A landscape with many peaks, sampled at points; each row gives a point and its height.
A climber steps from a point to the highest of its 2 nearest points, and stops where none of them is higher. Distance is the straight distance between rows; heights are no part of it.
ves: [ 36,  67, 136, 101,  73,  49,  35, 155,  55,  91,  70, 115,  89, 135, 110,
  54, 120,  64,  59, 111,  96,  43, 117,  99]  height 207
norem: [ 99, 107,  68, 149,  70,  75,  98,  53, 107, 109, 102,  74,  69, 117,  97,
 128, 105, 129, 163,  33, 118, 102, 121,  41]  height 717
figu: [ 73,  87, 126,  71, 112, 103,  68, 152,  64, 109,  80, 128, 114, 113, 114,
  63, 123,  87,  39, 151,  69,  65,  75, 135]  height 218
fod: [ 42,  67, 112, 139,  58,  38,  54, 119,  73,  94,  78, 104,  68, 130, 119,
  66, 111,  91,  96,  80,  89,  57, 112,  46]  height 262
Sog: [ 86,  80,  96, 146, 148, 115,  94,  99, 136, 107, 120,  46,  59,  69, 109,
  73,  56, 119, 129, 101, 108, 121,  75,  36]  height 226
nulos: [ 80,  87, 132,  85, 148, 164, 119, 151, 122,  96, 123,  50,  78,  44,  87,
  40,  49, 107,  58, 133,  92, 113,  67,  96]  height 599
gim: [ 65,  86, 118,  91, 124,  81,  50, 143,  63, 113,  60, 141, 122, 110, 131,
  66, 145,  92,  56, 155,  71,  70,  60, 138]  height 264
Tof: [ 72, 103,  82, 128, 124,  77,  76,  97,  96, 120,  69, 127, 107, 115, 157,
  91, 149, 103, 116, 112,  85,  99,  52, 103]  height 360
rep: [148, 110, 112,  62,  81, 126, 131,  86, 101,  89, 126,  83, 104,  94,  42,
 114,  49,  99,  91,  95, 104, 111, 134, 105]  height 695
git: [ 76,  83, 104, 137, 152, 124,  90, 109, 133, 103, 109,  53,  70,  63, 117,
  60,  66, 118, 112, 119,  99, 114,  58,  58]  height 241
Nen: [106, 101,  79, 136,  85,  88, 103,  54, 108, 106, 109,  75,  69, 110,  87,
 121,  86, 124, 153,  55, 110, 103, 122,  45]  height 737
zavev: [ 93,  85,  95, 128,  94,  98, 101,  77, 103,  94, 117,  61,  49, 113,  75,
  83,  58, 110, 119,  78,  99,  93, 117,  24]  height 723
digit: [120,  93, 134,  43, 120, 161, 157, 140, 118,  95, 142,  72,  83,  81,  50,
  75,  46,  88,  54, 121,  97, 124, 107, 119]  height 475
Tus: [143,  94, 127,  47, 118, 157, 159, 124, 119,  85, 141,  77,  97,  78,  42,
  92,  43,  84,  65, 118, 106, 135, 111, 120]  height 546
Laf: [ 94,  94, 128,  57, 111, 147, 121, 139,  99, 101, 125,  82,  79, 103,  78,
  62,  65,  93,  46, 125,  77,  93,  97, 103]  height 358
nibe: [ 69, 113,  58, 148,  86,  57,  71,  89,  97, 120,  74, 126,  98, 126, 164,
 116, 176, 108, 146,  47, 122,  88,  77,  67]  height 333
tigeg: [ 92, 126,  69, 116,  88,  60,  77,  86,  90, 114,  70, 167, 148, 106, 155,
 143, 186, 100, 134,  89, 117, 103,  92, 152]  height 408
kir: [128, 111,  77, 113, 112,  97, 120,  60, 120, 105,  99, 108, 120,  95, 112,
 128, 114, 103, 149,  93, 110, 130,  91, 104]  height 690
supa: [101,  95,  87, 127,  70,  88, 100,  64,  94,  99, 113,  72,  63, 113,  71,
 110,  68, 118, 129,  60, 103,  88, 135,  45]  height 765
vosif: [166, 109,  85,  83, 110, 103, 144,  57, 117,  80,  86, 120, 160,  76,  92,
 149, 106,  86, 110, 121, 113, 145,  85, 158]  height 369
dif: [142, 105, 103,  74,  97, 104, 119,  78,  97,  90,  99, 125, 143,  90,  92,
 120, 103,  95,  96, 126,  92, 112, 107, 140]  height 469
kem: [ 76,  87, 138,  48, 107, 121,  84, 163,  74, 111,  98, 116, 102, 115, 100,
  57, 102,  85,  23, 144,  69,  67,  82, 136]  height 157
dor: [ 54, 101,  87, 131, 131,  67,  62, 114,  92, 124,  53, 133, 107, 115, 165,
  77, 158, 103, 107, 119,  81,  91,  33, 104]  height 337
kobet: [ 39,  64, 128, 119,  61,  41,  42, 142,  67,  89,  77, 109,  78, 133, 112,
  55, 112,  77,  78,  97,  93,  44, 116,  68]  height 234
pana: [127, 110,  96,  86,  91,  87, 108,  75,  93,  98,  89, 143, 151,  96, 112,
 131, 127,  97, 108, 120,  92, 110, 104, 151]  height 444
teze: [161, 120,  71,  92,  97,  88, 141,  46, 117,  89,  76, 127, 164,  83, 102,
 171, 121,  91, 126, 102, 123, 149,  83, 159]  height 351
segez: [ 91, 145,  48, 144,  57,  64,  78,  70, 107, 114,  79, 123, 119, 110, 144,
 154, 175, 115, 163,  29, 141,  92, 112,  91]  height 307
nimuv: [ 88,  98,  82, 123,  98,  80,  88,  78,  94, 106,  91, 117,  98, 114, 125,
 110, 128, 111, 124,  94,  91,  94,  96,  88]  height 332
tez: [ 61,  77,  96, 135,  74,  60,  70,  95,  83,  99,  86, 101,  71, 129, 118,
  81, 108, 106, 107,  79,  88,  73, 104,  49]  height 292
samud: [ 76,  83, 118,  83,  92, 112,  92, 128,  82, 101, 112,  84,  71, 123,  87,
  61,  72,  93,  54, 112,  80,  67, 100,  71]  height 510
dere: [139, 101,  81, 116, 138, 102, 128,  71, 140, 100, 107,  91, 118,  71, 112,
 125,  94,  99, 149, 104, 123, 148,  76, 104]  height 720
Mem: [102, 123,  65, 146,  54,  71,  92,  52, 108, 107,  96,  86,  89, 107,  95,
 148, 119, 128, 161,  24, 118,  99, 135,  67]  height 696
Miv: [ 39,  74, 135,  95,  79,  53,  33, 148,  47,  89,  67, 120,  98, 136, 108,
  65, 135,  61,  58, 119, 108,  43, 132, 126]  height 188
riv: [ 88,  83, 104, 120, 103, 112, 103,  97, 103,  91, 123,  50,  38, 111,  72,
  64,  44, 105,  99,  85,  99,  93, 108,  16]  height 677
duz: [ 82,  88, 123,  81, 117, 149, 120, 138, 106,  96, 133,  51,  51, 100,  67,
  49,  42,  97,  61, 111,  89,  94,  96,  60]  height 598
dugip: [164,  93, 101,  95, 132, 120, 138,  80, 136,  82, 127,  72, 103,  56,  65,
 120,  47, 103, 123, 108, 129, 152, 103,  98]  height 670
sudi: [101,  95,  94, 113, 113, 102, 100,  81,  99, 104, 101, 101,  95, 106, 110,
  94, 100, 106, 113, 112,  85, 103,  95,  81]  height 309
zarab: [ 54,  76, 140,  40,  91, 125,  99, 171,  84, 112, 116,  90,  65, 124,  84,
  53,  77,  84,  10, 121,  75,  62,  87, 117]  height 32
Dem: [ 90,  90, 107, 118, 146, 126,  98, 109, 120,  98, 104,  70,  87,  75, 114,
  66,  78, 108, 101, 127,  87, 113,  66,  78]  height 263
raf: [ 78, 107,  68, 140,  99,  71,  84,  81, 100, 118,  81, 122,  97, 121, 153,
 109, 152, 110, 141,  72, 103,  98,  77,  77]  height 356
gipi: [135, 109, 112,  53,  69, 122, 120,  93,  93,  89, 116, 100, 121,  98,  53,
 120,  69,  96,  78,  99,  97,  94, 140, 130]  height 635
Nava: [ 98,  89, 122,  75, 109, 144, 127, 126, 108,  96, 144,  50,  47, 104,  48,
  64,  32, 100,  71,  99, 102, 100, 113,  51]  height 561
Zate: [101,  99, 100, 102,  74,  93,  94,  81,  84,  94, 106, 101,  99, 110,  85,
 108,  89, 107, 101,  91,  92,  80, 135,  89]  height 646
lidit: [129, 102, 114,  59,  89, 112, 113,  99,  86,  91, 103, 127, 141,  98,  86,
 114, 101,  91,  77, 128,  88,  94, 119, 146]  height 504
fitis: [ 67,  98, 104, 104, 138,  77,  56, 123,  74, 119,  54, 151, 130, 108, 148,
  77, 158,  98,  80, 151,  72,  84,  46, 143]  height 294
lef: [156, 105, 114,  57,  92, 139, 149,  95, 115,  86, 136,  70,  90,  85,  30,
 110,  32,  97,  87,  93, 115, 127, 130,  97]  height 644
lop: [ 99, 113,  89, 117,  59,  73,  84,  70,  86,  96,  95, 102, 109, 107,  93,
 133, 105, 115, 119,  70,  98,  81, 149, 104]  height 678
kez: [ 98,  92, 134,  49, 120, 163, 144, 148, 112, 101, 135,  71,  76,  89,  64,
  61,  54,  89,  43, 124,  87, 111,  98, 113]  height 397
girel: [175,  99,  95,  79, 126, 116, 149,  67, 125,  73, 100,  99, 144,  65,  79,
 139,  81,  87, 103, 124, 121, 151,  89, 142]  height 395
Lev: [ 93, 126,  65, 121,  99,  70,  86,  83, 100, 120,  75, 156, 134, 111, 159,
 132, 177, 102, 143,  85, 115, 107,  75, 127]  height 398
Boro: [112, 131,  68, 137,  42,  68,  90,  50, 104, 101,  94,  81, 105,  96,  84,
 160, 109, 126, 152,  32, 111, 101, 151,  93]  height 682
rozo: [100,  94, 103, 110, 132, 115, 100,  96, 108, 100, 104,  87,  91,  94, 111,
  78,  90, 103, 105, 123,  83, 109,  81,  84]  height 288
pupu: [ 53, 104,  95, 124, 137,  66,  54, 120,  82, 127,  44, 149, 123, 112, 165,
  78, 170, 101,  99, 131,  81,  89,  26, 129]  height 316
Gof: [ 94,  91, 109,  86,  85, 109,  95, 103,  81,  96, 115,  94,  88, 116,  81,
  86,  78,  99,  77, 104,  86,  72, 122,  84]  height 594
Dib: [103, 125,  79, 126,  52,  66,  85,  64,  96,  98,  85, 107, 119,  99, 100,
 153, 124, 119, 137,  55, 109,  94, 148, 116]  height 667
raz: [169,  97, 110,  64, 121, 132, 152,  88, 117,  73, 112,  95, 133,  68,  66,
 119,  69,  84,  84, 127, 109, 140,  98, 134]  height 429
Keri: [ 89, 149,  66, 139,  52,  51,  63,  76, 102, 100,  67, 129, 128,  99, 135,
 166, 175, 108, 144,  43, 131,  90, 143, 136]  height 293
devub: [158,  99, 111,  79, 119, 133, 141,  90, 124,  81, 132,  72,  93,  70,  48,
 108,  39,  98, 105, 107, 120, 140, 115,  92]  height 640
tir: [ 90, 120,  85, 107,  88,  58,  64,  91,  80, 102,  65, 175, 157, 100, 142,
 146, 180,  96, 118, 107, 109,  95, 114, 179]  height 417
Mor: [ 95,  87, 113,  98, 104, 131, 114, 111, 107,  89, 140,  45,  36, 109,  54,
  64,  33, 103,  84,  89, 101,  94, 116,  27]  height 621
Kaz: [ 77,  87, 134,  82, 137, 161, 122, 151, 118,  98, 131,  44,  57,  73,  76,
  43,  41, 102,  55, 122,  93, 107,  81,  76]  height 712
kobu: [ 68,  87, 142,  41, 111, 140, 102, 170,  82, 115, 108, 100,  82, 112,  89,
  49,  88,  84,  13, 136,  68,  69,  76, 134]  height 95
Daten: [ 77, 127,  58, 144,  69,  56,  70,  81,  96, 113,  75, 132, 110, 118, 155,
 135, 179, 110, 148,  44, 130,  84, 104,  90]  height 317
dil: [103, 152,  55, 140,  47,  61,  79,  68, 111, 110,  80, 117, 128,  98, 126,
 172, 162, 116, 158,  30, 132,  99, 133, 115]  height 299
bifa: [118, 116,  76, 109, 105,  86, 111,  66, 111, 108,  85, 132, 131,  99, 128,
 134, 137, 101, 142,  98, 104, 121,  87, 124]  height 665
Gemon: [ 70,  83, 124,  76,  95, 132, 108, 141,  96, 101, 125,  63,  48, 120,  71,
  50,  52,  93,  47, 107,  84,  75,  98,  55]  height 502
rekag: [ 86, 116,  71, 121, 116,  73,  84,  91,  99, 122,  74, 145, 126, 112, 160,
 114, 166, 103, 133, 103, 100, 108,  64, 118]  height 384
tak: [163,  97,  90, 103, 125, 107, 137,  63, 133,  87, 110,  84, 113,  69,  80,
 136,  71, 102, 142, 101, 128, 152,  97, 105]  height 694
Pidas: [105,  83, 101, 127, 139, 121, 103,  95, 127,  98, 130,  51,  61,  78,  88,
  80,  51, 112, 126, 101, 108, 124,  94,  43]  height 214
tum: [125, 103, 121,  40,  73, 118, 113, 110,  83,  89, 114, 118, 133, 101,  72,
 111,  86,  86,  60, 117,  93,  81, 135, 154]  height 560
Dur: [ 89,  91, 125,  69, 104, 128, 103, 134,  87, 103, 116,  91,  83, 112,  89,
  64,  77,  92,  51, 124,  74,  78,  96,  96]  height 430
morak: [109, 118,  87,  97,  81,  69,  87,  79,  89,  99,  74, 161, 155,  97, 125,
 148, 152, 100, 115, 108, 101, 103, 116, 166]  height 426
Selo: [157,  93, 118,  58, 130, 146, 156, 106, 119,  75, 126,  85, 118,  64,  60,
 103,  59,  83,  72, 127, 108, 142,  98, 132]  height 472

Where does a climber stop that starts at each point below?
Pidas: raf
devub: dere
Mor: supa
Tof: rep
dif: rep
Sog: raf
vosif: Tus
segez: raf
ves: raf
Dib: supa
kem: rep

Two climbers start at each pair of points below. Name the first point that both come to, or write none.
zarab, Nava: none
tir, Keri: none
dor, Miv: none
